Each row is a point on a landscape with many valleys, with its height.
A ball rolls from a point to whichever of its 2 nearest points has the largest drop for the distance, and stops where none of them is lower. Distance is the straight distance between rows; heights are no part of it.
<885>: [135  99 143 162 119 114  92 138 132  45 118  99 117 101 120  96 120  83
 119  88 122 161 146 193 126  91 130  76  78 130  93 169  90 155 177 132
 146  97  76 163 141 171 145 113  74 139 132 135 174 108 135 125  60 124
  81 143]  height 4.73
<333>: [109 137 110 185  90 129 130 108 187 109 108 103 128 117  79 116 120 105
 154 116  99 155 112 145 135 118 164 100  85 150 143 116  97 117 154 133
 149  89 118 120 125 126 131  92 151 123 140 136 127 158 133 153  67 132
  98 126]  height 3.25
<1022>: [131 115 112  73 159 145 137 146 125 121  99 136 160 166 147 136 118 107
 170 193 129 104  93 118 179 175 127 136 125 114 174 133 172 137 110 109
  97 165 162 161 140 144 150 120 125 185 148  70 119 105 128 150 153 148
 159 187]  height 2.61
<499>: [108  99  91 141 161 148  94 179 102 174 164  99 177 152 154 106 116 101
 152  99  94 128 147 115 176 126  99 129 114 141  91 135 182 118  91 114
 116 205 163 120  73 142  74 125 135 125 117 111 108  87 112  80 112  78
 123 105]  height 6.65
<844>: [114 117 162 119 162 123  98 176 126 220 185  94 126 131 196 106  83 152
 142 122 118 145 130  99 118 149 127 146 111 121 107  90 189 128  75 148
 121 145 163 101  88  88  83 141 109  98  97 126 100 206 155 113 160  52
 103 124]  height 6.18
<1199>: [151 169 136 145  84 138 161 198 131 148 150 132 155 105 189 128  74 142
 114 135 136 138 126  76 141 142  83 142 100 155 102 108 153  85  83 133
  84 171 154  97 104 126 114  76 192 141  77 157  73 141 119 120  93 131
 151 132]  height 2.87
<814>: [127 137 174 102 146 199  90  92 144 160 120 148 102 136  81 166 109 101
 104 131 174 120 128 140 118 109 132 148 147  88 125 128 165 136 194 106
 155 122 119 135 149  92 191 163  65 133 177 114 151 166 124 150 165 103
 132 140]  height 4.04
<797>: [140  94 165  83 159  82 101 158  98 124 142  68 106 139 199  89 115 149
 130 157 137 152 130 160  97 164 139  92 138 122 151 120  98 174  89 152
 135  89  95 174 121 125  95 121 102 122 100 103 167 133 150 124 155 120
  70 158]  height 3.30
<526>: [150 166 175 173  71  78 144 157 123  72 116 164 104  89 185 141 121 184
  68 159 126 123 185 121  98 135 105 158 138 144 116 137  95 105 100 114
 127 115 133 113 109 179 145 109 132 128 103 152 104 173 142 124 109 157
 173 129]  height 5.06
<210>: [108  89 126 143 114  77 141 157  53 182 176 127 162 151 157  84 102 153
 113  91 100 115 151 112  88 138 124 143 137 122  62 121  81 118 128 144
 129 186 125 130 114 156  57 142 161 120 110 143 168  92 128 117  93 120
  81 102]  height 5.27
<1081>: [ 86 128 143 120 190 119  91 146 102  97 120 164 119 166 125 118 163 137
 130 195  83 129 132 140 167 158  99 181 179 105 131 138 158 166 104  79
 154 107 184 138 123 153 102 151  99 147 200 106  92 142 104 118 125  95
 148 115]  height 3.42
<657>: [125 145 179 188 179 120 158  92 163 197 146 153 126 107 127 110  75 191
 166 130 144 131  82 126  99 126 125 103 121 126  82 156 110 120 138 150
 129 130 154 115 136  76 104  89 133 106  65 103 149 159 131 131 117 108
 102 184]  height 4.12
<540>: [108 141  98 193  97 122  98 129  94  96 143 131 125 121 136 120 125 126
  91  89 156  89 178 137 108 128 112 110 165 178  96 117  96 101 113 122
 159 117  87 122 111 195 120 114  78 120 146 155 119 141 127  79 124 104
 107  85]  height 1.99
<562>: [116 120 110  72 127 142 128 151 127 164 160 117 136 107 124 116 125  88
 154 154  68 172 135 119 162 147  72 122 103 107 131  90 190 116 110 129
 112 142 131 129 144 114 121 135 151 163 159 136  71 125  64 138 112 121
 118 119]  height 3.49
<559>: [144 119 128 104 164 132 144 168 141 145 114 105 167  99 149 123 169 148
 136 141  60 163  93 116 159 134  89 144 109 133 175 111 178 149  60 126
 101 121 184 115  81  87  76 105 172  97  68 112  57 126  78 101 108 122
 146 115]  height 4.07
<714>: [111  93 152 167 154 119 112 126 115 180 177 160 172 165 100  94  94 135
 128 108 132 129  60 132 127 196 119 113 177 127  96 140 156 142 117 104
 168 134 178  90 175 119 105 170  84 118 160 125 142 113 104 176 129  99
  52  95]  height 4.74
<1095>: [147 124 105 106 137 132  78 154 146  97 162 104 114 124 154 121 132  80
 105  99 127 189 155 145 143 116 145 145 100 109 115  76 159 142 106 149
  99 102 147 116 123 121 121 134  89  92 138 165  60 146 147 126 134  73
 116 112]  height 1.71
<225>: [105 160 160 209 162 120 148 131 162 189 173 160 136 105 148 111 110 194
 159 142 114 143  98 111 130 125 103 126 130 133  59 146 144 106 105 132
 139 146 193  91 109 104  73  75 163 102  85 110  89 163 108 108  91  65
 119 157]  height 3.68
<1167>: [122 149 128 120  77 122 155 109 186 170 117 140 116 123  52 134 148  97
 127 132  95 147 109 110  97 117 167 172 108 126 170  87 122 110 186 136
 141  90 133 132 107 100 120 117 163 117 119 136 111 164 107 149 109 162
 144 110]  height 2.82
<659>: [ 86 126  75 119  71  79 131 111 168 124 126 121 108 168 101 121 183  88
 169 147  85 121 124 111 143 159 168 134 159 167 194 119 146 106 101 125
 144 101 146  90 159 145 132 148 178 135 150 136  96 136 125 158 147 142
 150  99]  height 3.31
<117>: [161 151 117 115  54 128 155 132 160 151 140 173 145 119  82 157 133 123
  88 124 136 156  95  93 120 131 161 181 141 110 149  92 125 108 152 136
 124  98 163  82 140 107 132 136 179  94 139 177  92 140 126 169 143 160
 139  81]  height 3.18
<1166>: [ 94 130 134 145 162 181  76  78 193 107 119 130  97 153  46 141 152  64
 150 123 136 143 113 154 155 118 148 111 150 116 159 142 178 121 179 105
 158 107 138 129 165 105 190 148  87 136 183  83 115 153 111 132 123  88
 124 159]  height 4.35
<961>: [110 162 150 120  75  77 147 161 105  92  96 144 126 119 173 126 137 145
 104 197  80 113 144 116 115 166  92 170 131 160 158 105 109 124  88 103
 128 114 141 142  92 202 123  86 122 153 149 138  86 161 114 125 107 169
 169 121]  height 5.24
<1013>: [108 134 130 133  75  92 122 132 194 100  95 109 140 183 139 117 176  57
 158 149  71 131 100 114 163 166 172 158 116 162 185 142 161 115  94 127
  93 130 181  92 150 151 164 113 153 156 130 119 104 147 170 164 111 143
 171 182]  height 3.57
<268>: [127  99 136 171 120  96 170 115  91 143 141 154 172 130 111 102 110 144
 135  84  94 128 102 132 124 126 128 108 126 147  76 165  82 147 133 133
 122 136 124 106 162 137  99 143 142 138 118 159 161  70 148 155  86 153
  93 100]  height 4.94
<25>: [ 96 119 118 109 164 101 122 139 100 136 120  95 101 130 116  97 143 106
 158 135  89 142 164 137 108  87 111 131  86 114  99  92  68 166 170 147
 132 114  95 193  65 146  63  90 102 119 147 130 136 128 118  72  91 124
  89 117]  height 4.37
<15>: [129 122  63 145 115  83 129 110 148 118 146 146 130 160 102 135 205 149
 127  97 116 136 114 119 145 135 175 124 186 139 139 133 124 124  83 144
 134 101 161  70 158 119 101 171 191  87 128 157 109  94 129 129 168 119
 135  75]  height 3.71
<21>: [154 130 126 133  91 160 166 163 130  78  67 110 158  93 125 144 154 128
 115 119  58 159 116 142 180 124 108 102  50 145 150 156 153 142 120 119
 118 100 163 103  90 147 102 159 150 151 151 178 108 112 169 170  67 168
 143  83]  height 3.72
<78>: [139 127  53  87 161 128  96 136  87  53 103 139 142 178 171 121 147  89
 117 116 185  90 112 133 150 139 171 143 132 142 143 106  89 176 103 128
 108 123 128 168 107 178 109  93  59 112 140 129 123  95 169  94 199 119
 114 135]  height 6.02
<689>: [133 141  69  90 143 135  98 138 150 145 145 134 113 137 124 140 174 107
 121 133  97 178 145 110 162 112 161 192 108 104 135  54 165 133 112 128
 118 112 193  97  80 116  67 142 139  73 168 157  48 179 132 100 142  81
 136  74]  height 1.20
<475>: [130 125  96 119 159 143 135 156  68 118 129 146 173 141 156 137  71 147
 121 145 172  95 144 125 132 136 127 125 148 107  93 129  98 122 145 117
 125 185 110 174  96 179 110 126 107 154 148 112 177  77 108  99 135 141
 123 126]  height 4.24
<973>: [115  80 139 116 170 151  97 154 138 148 133 141 174 177 118 110 149 106
 121 129 131 143  65 143 145 187 154 130 142  94 165 136 203 174  97  89
 138  99 206  94 152 101 134 202  79 129 162 123 121 130 146 193 148 108
  89  93]  height 4.38
<327>: [106 107 126 162 131 101 127  92 116 142 148 181 146 160  66 131 183  99
 108  84 118 104  92 102 133 121 129 155 204 137 111 169 151 139 139 127
 134 123 138  65 204 108 152 186 136 108 166 159 123  76 126 137 160 130
 160  80]  height 4.08
<83>: [113 130 135 116  77 162 142  89 149  99 110  98 103  77 100 135 119  87
 148 141 116 125 134 150 148 153  86  74 103 154 174 146 164  93 134 134
 143 112  47 141 185 127 203 142 120 195 166 128 111 134  91 149 106 154
 131 156]  height 4.88
<1205>: [102 104 147  94 119 129 115 133 110 188 107  92 103 183  97 118 146 131
 132 135  90 102 148 135  91 119 154 140 141 106 157 171 139 148 179 108
 165 149 109 161  92  98 115 203 162 142 134  89 227 110 143 140 144 160
 167 125]  height 4.51
<679>: [132 116 123 165  97 125 127 128  93 104 155 129 115  91 153 123 121 115
 103  66 116 138 192 143 130  95  90 117  95 134  48 131 125 121 129 136
 123 123 101 103 144 167 130 146 102 125 167 209 107 129 157 127  87 109
 113  74]  height 1.49
<615>: [151 126 145 116 107  84 177 107 136 151 125 138 136 110 127 150 166 123
 133 124 115 116  99  98 120 131  95 142 137 148 147 160 133 126  75 145
  76 129 117  86 204  76 178 146 170 127  73 155 111  77 128 157 158 163
 168 150]  height 7.80
<774>: [165 133  60 128 162 152 121 126  99  58 136 159 131 100 137 137 125 155
 111 144 195 125 153 157 140 112 102 103 156  99  99 116  83 129 133 133
 130 132  85 183 127 154 117 100 118 120 142 112 126  67  70  74 144 144
 117 126]  height 4.61
<1087>: [113 134 149 156  65 127 165  76 120  74  98 151 135 100 107 140 123 110
 137 157 123  75  98 124 136 162  84 107 153 184 174 163 127 102 139 100
 154 128  80 144 192 169 233 125 118 193 141 118 134  94  94 161 114 209
 154 153]  height 5.08
<769>: [112 125 157 115 145  94 118 162  86 208 188 120 106 140 200  97  64 215
 140 161 152 122 163 103 106 167 118 129 152 100  70 104 131 119  93 150
 160 169 133 128  92 141  67 129 134 119 137 111 156 178 145 111 163  68
  93 126]  height 5.91
<1102>: [119 124 119 101  85 166 157 126 117 208  89 132 173 184  92 158 126 160
 127 127 126  75 100 105 104 141 174 161 127 113 181 150 147 133 160 102
 162 155 157 131  80 116 131 196 161 128 137 117 209 118 147 176 171 190
 153  85]  height 4.92
<992>: [109 127 151 141 172  90 174 100 123 189 121 157 140 128 104 125 128 183
 158 123  93 133  79 128 108 118 135 125 101 126 101 144 110 164 135 138
 128 111 166 104 128  96  79 140 136 124 131 152 148 137 154 152 122 121
 103 114]  height 4.58
<279>: [142 167  92 119  93 138 153 129 144 123 127 128 129  96 176 150  84 125
 135 140 147 125 153  93 151 135 113 124  91 147 122  84 125  87 105 146
  81 142 122 115 129 143 136  62 139 144 138 161  73 170 137 127 134 123
 136 148]  height 2.53
<128>: [117 138  84 114 104 102  94 117 168 136 156 104  69 121 127 126 159  97
 127 128 156 138 183 126 111 104 148 109 171 139 144  90 120  78 119 159
 146 116  73 131 139 121 147  95 155 108 121 122 111 143 103  84 154  86
 136 139]  height 1.84
<502>: [143 108 108 130 150 154 120 182 120 153 133 116 197 148 122 118 132  86
 136  95 104 132 106 123 173 132  96 120 116 133 125 164 188 115 111 114
  87 182 152 124 114 113 109 128 164 137  75 113 127  44 105 121 121 138
 154 122]  height 6.85
<722>: [165 105 126  94 160 158 128 138 150 188 156 145 160 149  82 122  91 119
 130 103 155 155 100 119 136 110 182 163 114  76  95 123 125 126 189 135
 101 165 165 135 134  73 114 135 162 101 110 114 167  91 116 168 135 130
 104 140]  height 3.76
<142>: [127 126 136 105 166 127 124  76 131 180 151 165 135 158  93 142 121 108
 134  91 181  87 121 105 120  87 164 171 156 110  73 131  96 123 172 145
  99 177 130 119 156  84 145 126 124 105 119 120 169  99 135 123 170 108
 142 157]  height 3.29
<855>: [154 147 137 170 130 147 108 128 142  65 110 143 153 105 125 135 141  75
  87  92 168 121 124 143 139 104 115 148 114 145 134 138 105 126 146 111
  90 127 102 145 117 144 167  69  79  99  69 133 104  98 117  86 113 146
 151 162]  height 1.69
<650>: [155 124 154  83 163 150  83 184 124 121 155  91 110 130 183 108  67 129
 120 164 185 165 128 153 120 137 134 111 114  83 109  96 119 150 153 146
 133 116 108 195  81 127 117  92  72  99 125  86 147 143 120 119 142 104
  77 168]  height 3.69
<1094>: [119 134 129  84  61  73 155 144  80  76  83 119 116 134 184 113 147 115
 112 161  96  96 151 126 103 150 135 147 123 150 160 123  79 151 111 122
 113 102  86 160 127 201 144 119 117 179 134 147 146 116 153 153 134 207
 163 137]  height 5.43
<399>: [137 133 177  95 140 128 137 165  88 153 117 131 135 115 151 136 121 144
  81 129 143 125 138 127  85 119 113 173  97 105 138 103 127 151 124 130
 100 136 118 142  91 116 113 149  84  94 104 157 126 130 133 110 160 143
 148  96]  height 2.49
<1105>: [103 135  87 115  95 106 105 122 179 188 170 120  83 139  97 108 150  88
 130 108 143 140 163  90  93  94 182 165 130 127 134  78 108  86 165 162
 139 125 117 111  88  96 100 105 156  73  94 129 112 165 114  89 136 101
 140 107]  height 2.32
<16>: [122 147 135 176 103 147 107 150 159 111 108 107 127 179 141 135  89 126
 130 140 148 108 139 140 141 157 174 114 151 146 142 143 148  88 121 109
 147 143 148 134  95 185 152 104 126 146 128  86 150 177 174 130 128 108
 140 164]  height 2.96
<1174>: [122 112  83 124 119 112 117  94 141 125 166 109  75 136 115 119 124 156
 152 137 163 136 155 129 127 119 156  64 195 130 123 127  95  92 119 154
 162 127  73 135 178 123 146 146 185 133 135 100 162 114 115 113 167  96
 106 141]  height 2.35
<646>: [130 127 144 169 122 147 114 113 134 118 148 124 122  97 109 123 101 143
 142  94 103 178 136 178 138 113  99  75  86 105  71 135 156 150 132 127
 164  85 142  92 156 115 117 150  84 130 192 177  93 179 128 143  68  77
  72  78]  height 0.90
<569>: [104 106 148 174 140 147 136  50 149 148 126 149 163 132  69 139 101 114
 174  88 154  99  32 122 106 138 143  96 149 180 142 134 104 136 147 113
 153 104 131  92 201  97 165 106  80 109 127 138 147 130 121 186 139 125
  54 135]  height 5.35
<923>: [148 135  66 117 194 147 119 110 140  47 121 136 123 103 135 125 146 118
 152 155 154 163 119 167 185 126 105  79 132 107 134 114 116 163 108 137
 108 108 114 175 170 124 131  87 117 134 154 113  80  75  87 104 134 119
 110 168]  height 4.91
<8>: [172 133  78 102 117 103 116 137 108  43 114 144 129 153 177 134 152 106
  89 106 184 120 156 133 138 108 175 166 124 123 114 125  64 136 124 136
  74 143 117 151 139 177 149 115 121 116 107 143 157  82 178 117 194 155
 159 167]  height 5.81
<985>: [133 145 107 104 119 106 130 147 167 138 151 140 122 144 126 111 125  88
 113 126 162 129 145  90 115 101 191 209 117 104 113  82  80  94 172 157
  87 145 138 139  83 108 115  57 154  83  87 125 111 122 126 107 130 123
 151 152]  height 2.74
<122>: [ 98  99 133  74 147 143 102 172  82 102 100 110 131 157 131 114 159 138
  97 160 120 116 107 167 117 170 109 124 129 108 189 129 179 190  84  91
 169  84 150 133 127 140 120 224  72 143 186 145 124 130 112 170 149 139
 105  52]  height 4.05
<330>: [110 118 112  75 141 117 145  87 143 179 127 104 102 113 112 147 166 117
 153 129 116 100 130 106 113 112 106 109 140 127 171 134 158 125 103 151
 111 139  82 118 162  69 155 171 161 139  95 122 131 103 115 118 181 142
 169 128]  height 7.94
<129>: [139 110 139 124 148 106 140 129  54 121 138 154 136 161 189 126  88 193
 126 140 168  83 133 146 102 177 130 106 175 114 112 143  97 155 100 112
 152 157 114 140 144 172 124 168  97 147 155 113 203 116 151 152 171 141
  78 119]  height 3.81
<1093>: [122 151 142 161  99 156 140  73 180 147  87 110 131 150 106 176 146 138
 148 104 150  74  88 106 106 121 173 116 152 173 192 160 140 100 108 116
 138 130 148  85 134 103 198 128 155 109  55 104 146 166 161 144 165 129
 146 164]  height 3.48
<692>: [ 86 112  93 154 164 124  83 164 110 160 138 123 172 196 155 121 148 102
 168 131  99  93 138  94 177 161 148 167 158 166 134 124 175 128  78 113
 130 165 191 119  79 163  65  98 106 127 130 102 106 131 138  85 155  88
 142 123]  height 6.44
<466>: [165 134 126 139 152 171 153 126 116 156 156 179 156  91  65 136  97 156
  93  97 179 167 119 124 121  82 130 159 112  63  62 118  98 131 195 147
 133 136 142 129 122  82  89 126 145  96 145 151 128  93  86 127  93 140
 116  77]  height 4.21
<1160>: [111 116  95 123 137 165 141 126 129 169 120 108 143 132  71 119 129  87
 164 111 113 113 136 119 156 103 120 120 112 125 124 159 160  91 181 120
 130 182 110 157  91 103 125 113 171 153 103  83 167  85  82 105  98 149
 162 131]  height 7.06
<425>: [ 74 168 136 204  90 141 106 118 151 133 112 118 109 134  99 137 127 129
 114 136 142  86 153 126 102 136 117 117 167 178 151 138 146  78 137 111
 181 126 103 122  87 168 145 108 103 127 127 104 122 191 115  84 128 108
 156 128]  height 2.50
<429>: [132 133 148 145 121 159  98 113 173  97 131 112  90  99  61 121 144  94
 132 141 117 172 131 169 150 121  92  97 137 113 155 157 174  97 183 115
 167 112  95 159 157 110 181 152 129 164 165  80 105 133  62 119  76 125
 138 168]  height 4.63
<1116>: [194 144 130 181 104 155 169 136 130  93 128 187 158  75  98 147 101 168
  75  84 173 143 126 114 127  70 145 148  98 113  65 164  80 100 196 129
 120 137 146 105 112 118 117 104 159 107 100 153 146  97 142 121  70 168
 147 100]  height 4.57
<320>: [115 159 145 104 155 139 129 123 112 122  75 101 105 119 158 160 144 136
 117 162 127 101 149 125 113 121 101 139 111 139 171  97 144 149 109 128
 121 103 113 160  70 134 122 108  51 115 126 122  99 188 153  66 167 115
 155 129]  height 2.92
<309>: [138 132 159 118 159 153 160  62 125  76  93 187 139 110 100 149 124 125
 147 171 138 115  54 135 141 154  99 122 139 134 166 145 111 145 151 100
 120 104 131 151 197 118 199 120  94 170 151 114 115  82  92 170 129 191
 127 163]  height 5.31
<405>: [ 90 163 165 219  90 121 157  86 167 155  92 127 121 105  88 143 144 186
 129 126 116  95  91 118  81 110 120 111 141 183 166 162 130 104 133 120
 179  99 125  96 105 125 144 126 151 113  79 118 134 195 121 109 111 137
 161 117]  height 2.98
<606>: [158  97 194 128 128  96 112 136 103  73 127 151 114 117 136 100  98  94
  97 104 122 157 142 179 109 114 134 139  98 102  75 163  89 170 172 128
 111 108  94 150 171 142 158 134  72 154 143 164 185 108 153 188  90 159
  97 159]  height 4.49
<277>: [108 140  88 110 174 130 108 117 113 188 150 109  98 138 137 122 150 177
 161 127  96 135 167 109 137  93 125 155 106 114 107  72 146 157 116 144
 149 124 161 127  48 118  32 127 133  76 152 129  84 193 144  51 140  53
 112  82]  height 0.40
<188>: [153 117 159 101 118 110 136 163 135 141 156 141 105 116 126 108  90 142
 132 155  93 191 157 145 148 132 102 138 112  87  84 128 136 112 139 133
 115 136 130 134 160 124 121 146 194 166 166 127 131 124 108 182  86 132
 127 154]  height 3.12
<298>: [125 144 106  71 169 165 136 107 149 171 116 120 132 162 150 159  87 150
 201 180 160  97  95  91 165 163 161 108 147 115 152 115 149 125 111 127
 113 165 162 143 122 109 157 100 133 150 133  58 143 141 142 143 192 112
 131 197]  height 2.11
<418>: [122  82 166 141 113 102 111 165  72 162 186  89 109 134 178  81  71 182
 122 124 112 150 165 160  83 148 101  81 155 105  71 127 119 127 121 140
 187 146  97 145 125 150  76 154 134 129 129 125 191 143 115 134  92  88
  46 105]  height 5.59
<888>: [ 97 153 120 168 109 102 154 157 136 198 180 143 142 117 139 101 113 163
 137 140 128 122 119  78 108 132  97 145 152 153  92 118 136  75  88 142
 134 170 152  91 109 101  90  86 193 107  68 120  93 132  84  92 118 104
 141 119]  height 3.26
<11>: [ 69 108  93 110 136 100 141 107  77 193 136  79  78 118 122  97 164 118
 154 107  93 109 195 113  86  66 118 120 101 130  96  99  86 140 155 162
 144 138  72 145  86 131  74 129 144 110 117 139 148 130 133  45  95  99
 117  80]  height 4.69
<607>: [119 138 120 125 138  86 166 123 106 139 140 139  84  66 161 123 155 174
 136 143  98 139 210 101 120  88  68 118 111 124  66 138  80 107 117 158
  99 161  97 129 138 123 112 107 196 140 109 131 108 119 122  85  94 117
 170 143]  height 2.29
<504>: [150  83  87  55  95 173 141 109  96 157 134  81 132 106  85 136 140  83
 126  58  97 148 129 134 118  84 155 114  60 105 131 133 135 145 173 148
 113 133  82 129 151  93 124 203 160 132 140 186 176  87 160 173 116 163
 113  57]  height 2.94
<1223>: [109 149 149 195 106 135 157 124 145  90  71 123 149  95 125 141 124 146
 153 146  62 145  99 145 147 149  94  88  66 172 165 142 136 137 107 117
 151  90 149 103 104 161 110 101 117 144 144 153 105 169 140 144  58 147
 117 105]  height 3.63
<358>: [181 140 141  90  92 110 130 158 164 135 151 130 110 101 121 144 160 163
  71 139 140 189 115 125 108 127 137 158 146  90 165  95 153 117  99 138
 109 101 145 102 151  71 123 165 203  97  89 131  90 128  94 146 146 150
 157 121]  height 3.53
<635>: [183 156 164 162  64 117 162 172 104  85 115 192 148  83 143 145 143 162
  46 123 110 140 166 110 127 108 102 178 116 120  93 155 114 104 133 110
 110 133 152  95 102 170 130 135 157 118 112 174 118 112 143 126  92 187
 192  95]  height 4.87
<165>: [141  86 126  89 145  98 112 114 141 100 146  80  79 155 157  90 118 139
 153 163 163 150 107 155 111 170 158  59 168 128 164 121  99 148 114 137
 156  82  90 154 180 120 156 132 122 130 133  99 176 139 141 168 164 115
  60 178]  height 2.91
<1074>: [141 151 111 101 128 119 119 160 146  89 124 119 143 102 146 119 175 105
 128 168  65 176 127 132 191 144  90 145 106 129 159 113 169 122  84 129
  92 126 154 136 124 127 109 107 166 150 133 113  46 127  95 107  95 129
 158 157]  height 3.77
<112>: [112 136 143 151 177 124 140 109 134 111  96 142 152 119 150 150 121 103
 157 140 143  76 120 113 136 129  87 116 133 162 133 151 116 131 117 122
  87 159 111 149 121 134 164  57  74 139  79 102 122 108 118  90 133 139
 158 193]  height 1.19
<731>: [ 99 119 113 143 117 122 122 131 112 130 120 118 136 178 153 124  97 154
 151 142 143  82 135 131 127 187 144  94 167 165 153 132 147 129  87 109
 176 130 142 116 129 173 128 150 102 151 160 104 158 149 165 152 171 111
 108 113]  height 3.38
<75>: [119 116 119 143 132 118 123 119 104  67  84 100 149  99 121 120 187  77
  99  70 117 110 122 151 111  93 102 117  87 171 148 139 104 168 121 120
 103  90  89 133 117 139 128 117  54 112  91 176 116  90 122 108 113 164
 129  92]  height 2.12
<1060>: [ 93 124  56 109 121 117  82 154 106 109 128 120 146 189 150  96 144  39
 148 127 125  94 153 117 163 140 150 158 145 154 146 109 148 120 111 121
 118 158 125 153 102 196 111 101 100 143 149 115 121  97 133  98 154 114
 147 127]  height 6.23
<947>: [128 118 140  86 138 166  91  78 103 178 129 136 122 145  93 160 136  76
  99  73 172  73 148 121  95  78 147 176 134 121 131 130 128 135 175 126
 120 147  91 121 137  92 166 173  78 100 147 159 176 129 154 123 188 110
 143 109]  height 3.70
<1165>: [178 146 163 103  95 162  99 183 146  99 139 109 104  99 158 138  98  95
  63 114 160 175 169 141 106 112 126 155  79 102 137  88 168 114 132 140
  95 119 107 141 106 116 150 129  90 103 113 151  97 172 154 129 132 125
 137 128]  height 2.08
<454>: [110 123 132 160 162  60 158 110 104 120 130 144 106 113 166 118 139 147
 160 147 107  97 166 114 132 111  95  97 158 155  81 157  62 127 104 133
 109 151  92 141 151 149 135  95 134 145  96 113 140  87 115  87 126 131
 150 167]  height 1.78
<739>: [118 134 106 152 170 120 137 113  89 140 125 127 136 140 156 134 155 187
 134  85  95 127 161 117 149 112 122 137  83 150  72 107 118 168  97 142
 114 129 177  91  77 144  39 154 101  85 153 185  81 161 194  92 129  70
 104  73]  height 1.24
<328>: [137 107  79 120  79 170 130 139 121  88 106  87 145 138 101 128 151  90
 131  82  85 124 138 153 168 109 154 104  98 142 140 171 140 126 152 128
 131 130 115 111 130 153 145 192 167 168 165 151 168  85 179 179 110 172
 160  87]  height 3.35
<736>: [129 134 153 106 146 117 117 161 141 148 159  80  78  98 160  92 103 131
 112 140 165 158 185 129  87  92 123 117  96  96  80  89  87 118 174 168
 134 118  95 176  80 101  97  81 114 100 115 115 130 157 126  71 104  88
  89 148]  height 4.03
<169>: [126  93  68  87 108 138 138 104  96 118 114  85 140 116 107 131 161  81
 124  54 129 109 131 135  94  89 147 111  86 143 157  99 107 159 136 157
 124  95  75 125 128 120 119 177  93 105 128 194 136  94 142 122 139 152
  98  44]  height 2.54
<913>: [122 183 166 124 150 194 117 135 164 138 101 123 129 106 140 182 123 133
 106 162 159 118 102 118 120 139 112 136 133 107 169  83 185 116 109 122
 117 111 138 137  84 104 143  86  83 113 102 104  71 197 111  95 144 109
 159 152]  height 3.27
<933>: [130 129 119 164 113 164 156 112 120 123  90 122 111  96  65 135 141 148
 120 119 115 105 157 136 127  76 117  98 112 133 118 165 107 100 194 117
 160 137  80 156  89 134 128 131 164 161 124 102 177 110 116  97  75 164
 167 110]  height 7.28
<719>: [117 145 142 159 160 145 150  19 157  98 112 168 130 113  97 167  99 148
 180 149 162 109  70 135 132 132 128  89 147 153 130 125  71 137 150 120
 137 103 122 130 203 112 187  77  99 133 157 121 131 143 118 162 137 136
  75 164]  height 5.55
<828>: [ 99 111 117  89 147 119 101 147  78  85 137 124 108 133 128 105 152 135
 115 168  91 135 145 168 136 139  82 126 147 110 129 123 138 168  99 112
 174  97 125 147 140 165 105 178 101 158 204 144  99 123  87 125 114 110
 104  71]  height 3.75
<730>: [163 142 146 132  93 163 154 103 169 134 115 109  96  55  59 142 123 164
 108 116 153 148 122 137  91  84 119  96 109 130 148 151 121  88 176 147
 157 109  75 133 146  55 160 126 181 135  83 116 141 140  91 130  87 163
 146 143]  height 7.49
<988>: [127 129 171 129 188 113 130 140 122 105 103 177 134 159 152 129 112 155
 159 201 115 126 118 132 168 169 120 148 144 105 118 149 134 162 132  93
 111 132 194 155 130 163 128 115 105 175 181  87 127 130 149 147 131 134
 147 174]  height 3.03
<1113>: [187  92 176 119 146 118 116 155  79  70 143 148 125 137 182 114  67 159
  96 104 181 126 142 170 100 141 161 123 125  94  82 142  83 176 152 133
 133 135 107 158 135 157 125 142  74 117 138 141 218 116 159 175 127 143
  57 133]  height 4.20
<1096>: [ 81  98 141  71 161 122 110  96  88 201 129 129 109 181  80 134 152 124
 114 110 142  87 118 130  61 116 150 160 163  90 149 142 108 173 181 108
 155 128  80 160 129  89 115 206 116 112 153 125 215 112 108 118 166 149
 128  95]  height 4.11
<668>: [178 165 118 170 135 161 118 104 204  35 122 139 127 133 137 174 133 150
 123 158 186 159  94 144 168 145 185 102 168 104 153 127 105 103 123 126
 110 117 161 133 153 137 180  74 172 114 104  65 107 128 136 124 135 126
 135 226]  height 1.98
<257>: [191 170 152  98 140 158 138 136 190 104 107 110 123 128 167 170 110 181
 143 186 162 158  86 118 148 153 171 118 138  93 170 115 138 121 106 129
  89 136 171 130 124 105 159 100 172 139  78  69 120 153 144 146 150 137
 147 220]  height 1.44
<965>: [155 116 202 147 113 127 154 108 138 132 122 127 124  86 102 131 124 149
 109 111 123 127  97 134  85 121  85 110 140 146 153 195 134 119 134 121
 130 121  82 114 195  73 201 162 159 148  62 116 161  97 102 161 119 177
 154 154]  height 7.66
<1111>: [114 133 145 174  97 138  84 149 188  81 121 105 133 175 160 123 127  69
 131 136 122 131 106 139 160 184 174 117 141 149 184 141 191 101  88 104
 125 134 167 103 148 158 187 113 112 156 123  88 102 176 164 158 115 102
 136 190]  height 3.32
<38>: [143 128 143 104 136  88 126 147 108  97 120 109  75  91 151 134 151 156
 128 157  70 162 220 145 158 100  97 123 113 109  91 163 128 119 113 136
 111 144 123 139 136 149 120 165 185 181 155 118 126 123 157 125 109 118
 181 153]  height 2.72
<972>: [174 134 132  81  89  95 153 109  92  54  88 137 110 113 156 145 147 148
 107 135 159 114 148 142 107 110 145 147 131 129 147 140  50 150 132 129
 102 113  93 155 155 160 173 138 143 144 112 140 178  91 164 157 160 198
 152 145]  height 5.61
<625>: [112 114 148 185 176 151 134  97 141 178 145 142 181 134  88 139 118 119
 146  93 146 110  38 118 129 163 100  83 159 160 141 161 179 133  99 112
 139 129 157  81 184  70 138 138  93 109  97 133 111 101 102 143 144 108
 103 122]  height 5.07
<39>: [158 147 122 119 101 161 166 111 143 152 131 153 157 127 142 166  85 136
 137 113 180 118  91  93 133 149 161 137 121 133 127  91 131 109 127 137
 108 135 161  75 146 121 148 108 135 123 142 164 121 165 174 190 171 123
 111 124]  height 2.95

Where does a ball stop that starts at each point below?
<1160> => <142>
<923> => <112>
<719> => <142>
<569> => <257>
<559> => <112>
<21> => <112>
<25> => <128>
<769> => <279>
<972> => <142>
